Each row is a point on a tangle of strands that fork, close into loops and nearly touch. The rows are in no order.
In the rows, 128 means zero.
Two points are linked if the straight distance between their rows is under 48.3. Some points are linked to none.
q_743: [143 150  71  95 127 176  88  94 177 121 158 127 127]
q_398: [ 95 116 148 162 122 107 115 124  63 121 103  86  96]
q_931: [171 142  91  77 170 173  67 126 210  84 168 155 128]
q_116: [118 142 161 125 159  97 119 133 105 129 111 110 118]
q_790: [159  81 137 146 118  97 168 116 103 128 115 166 167]
q_562: [113 141  73 112  78 200  50  93 183 142 160 148 117]
q_809: [141 149 186 157 133  92 156 125 116  98  90 170 113]
q_596: [141 159 201 129 166 110 117 213 114  98 139 136 103]
q_522: [143  89  95 134  99 142 152 108 106 161 139 138 185]
q_943: [117 175 171 174 151  81 125 209  72  75 158 116  75]
q_953: [154 169 135 116 160 127 164 130 197 106 113 169 130]
q_244: [106  74 135 178  97 116 127 121  56 126 110  90 121]
q_729: [153 152  74  89 137 175  74  93 185 110 163 136 127]
q_44: [129 130  64 108  84 189 113  92 152 144 151 134 136]
q_961: [ 79 133 132 119 133 148 107 135 153 162 133  74 132]
q_864: [ 73 122 157 167 120 118  92 137  89 143 109  61  93]
q_753: [142 108 164 156 127  87 156 121  90 105  96 161 115]
q_157: [126 146 136 103 161 111 140 125 145 135 117 123 131]
q_70: [ 82 121 145 172 120 112 108 131  64 125 104  71  88]
q_996: [165 125 104 105 121 124 178 104 162 124 119 175 142]
q_859: [143 107 137 114 123 104 162 110 117 133 108 149 142]
q_371: [133 162 184 145 163  88 128 156 115 106 113 146 105]
q_384: [ 91 131 160 148 142 116  97 136  91 137 111  73 106]
q_85: [163 133  74  93 118 148 145  92 161 123 141 158 133]
q_735: [150 144 148 121 135 111 180 113 164 117  98 176 135]
q_325: [162  88 125 136 116 105 177 115 119 133 119 173 170]
q_119: [100 145  80 111 119 184  83 123 192 139 161  98 124]
q_351: [112  72 138 164  94 122 128 113  69 143 114  98 139]
q_954: [166 149  83  84 161 168  75 112 201  95 165 149 126]
q_912: [ 61 126 133 126 126 152  93 158 172 170 144  68 122]
q_454: [145 148 115  98 148 118 156 113 169 125 121 149 129]
q_240: [104 143  76 111  87 195  37 107 198 145 167 136 113]
q_836: [126 172 180 168 157  84 120 194  83  84 141 127  82]
q_390: [ 96  92 147 153  99 122 118 113  85 148 107  83 118]
q_446: [114 136 134 105 151 116 130 122 130 144 119 104 132]
q_366: [141  99  77 136  90 165 146 110 117 167 149 141 184]
q_793: [124 150 176 126 177 104 107 177 106 118 126 115 112]
q_601: [126 115  73 114  81 178 133 101 138 156 146 129 149]
q_622: [157 124  68  97 105 163 139  93 145 133 143 150 142]
q_889: [ 64 131 112 122 118 160  94 152 183 168 151  76 120]
q_921: [102 136 158 130 156 111 104 138 103 138 114  87 118]
q_773: [118 131 153 161 137  82 132 131  65 104 105 124  87]
q_738: [138 108 120 106 118 119 157 104 120 142 117 135 149]
q_329: [120 164 171 157 149  94 116 229  65  76 163 103  75]
q_910: [130 149 111  95 157 124 140 121 159 132 126 126 133]
q_843: [138 114 159 137 131  89 151 116  96 116  98 147 118]
q_117: [128 142  67 107  88 197  70  89 175 134 156 139 123]
q_133: [ 97 137 137 113 145 131 114 128 134 150 122  83 134]
q_444: [ 93 117 151 139 121 122 112 115 100 149 109  79 117]
q_941: [128 109 151 137 131  97 137 114  83 125 102 126 119]
q_493: [129 104 111 109 108 131 150 104 116 149 122 122 153]
q_870: [139 162 134 102 180 120 144 151 176 120 126 144 130]
q_825: [153  73 137 156 119  95 155 116  85 128 116 151 161]
q_762: [170 111 106 117 114 122 184 108 152 127 120 180 154]
q_541: [150 169 136 110 175 131 153 154 194 108 124 160 129]
q_100: [136  90 149 169 123  85 153 123  63 105 105 148 115]
q_125: [118 145 129  91 181 145 119 170 156 129 138 102 135]
q_252: [132 169 186 160 161  87 119 178 100  95 128 140  95]
q_648: [129 144  68 103 100 186  92  91 171 135 155 128 127]
q_347: [152 161 144 119 148 119 176 121 184 112 104 173 133]
q_613: [152 138  97  95 134 128 159 103 166 127 128 155 130]
q_754: [153 187 174 134 162 131 169 143 183 100 100 169 144]
q_516: [ 84 141  93 115 118 174  95 135 189 155 157  86 125]
q_304: [137 158 194 135 159 104 110 219  92  91 146 124  89]
q_586: [127  94 144 160 121  93 141 120  59 112 102 126 110]
q_734: [149 116 145 121 126 103 175 112 135 124 102 169 141]
q_721: [113  97 120 123  91 142 138 106 110 161 124 104 152]
q_815: [129 146 169 138 153  84 132 134 103 117 108 139 106]
q_591: [105 146  73 112 106 192  66 114 194 137 165 111 119]
q_447: [112  71 124 168  77 136 130 118  92 173 135 108 171]
q_308: [132 102  76 127  82 175 143 107 125 164 147 133 168]
q_513: [113  83 121 143  79 141 137 111 102 169 130 107 163]
q_426: [130 158 185 141 151 102 110 229  76  82 156 107  76]
q_909: [156  93  96 125 108 131 163 109 114 151 135 152 180]
q_422: [139  74 137 157 114 101 144 114  72 130 115 129 149]
q_804: [164  95 105 123 112 118 175 111 126 140 130 168 172]

A fork is a point with three links, a tip a point with one. Leave the first point through the second and follow the links. Name the first fork or tip that comes.
q_351, q_390 | q_384
q_371, q_252 | q_596
q_804, q_762 | q_613
q_735, q_734 | q_447

A tip is a point with one link. Name the tips that can be reached along the links from each point below, in the order of the rows.
q_366 | q_931, q_622, q_422
q_252 | q_398, q_596, q_244
q_493 | q_870, q_447

Name the points in between on the shortest way along the links from the first point to the second, in order.
q_910, q_622 | q_454, q_613, q_85
q_447, q_735 | q_513, q_721, q_493, q_738, q_859, q_734
q_117, q_601 | q_648, q_44
q_912, q_910 | q_961, q_133, q_446, q_157
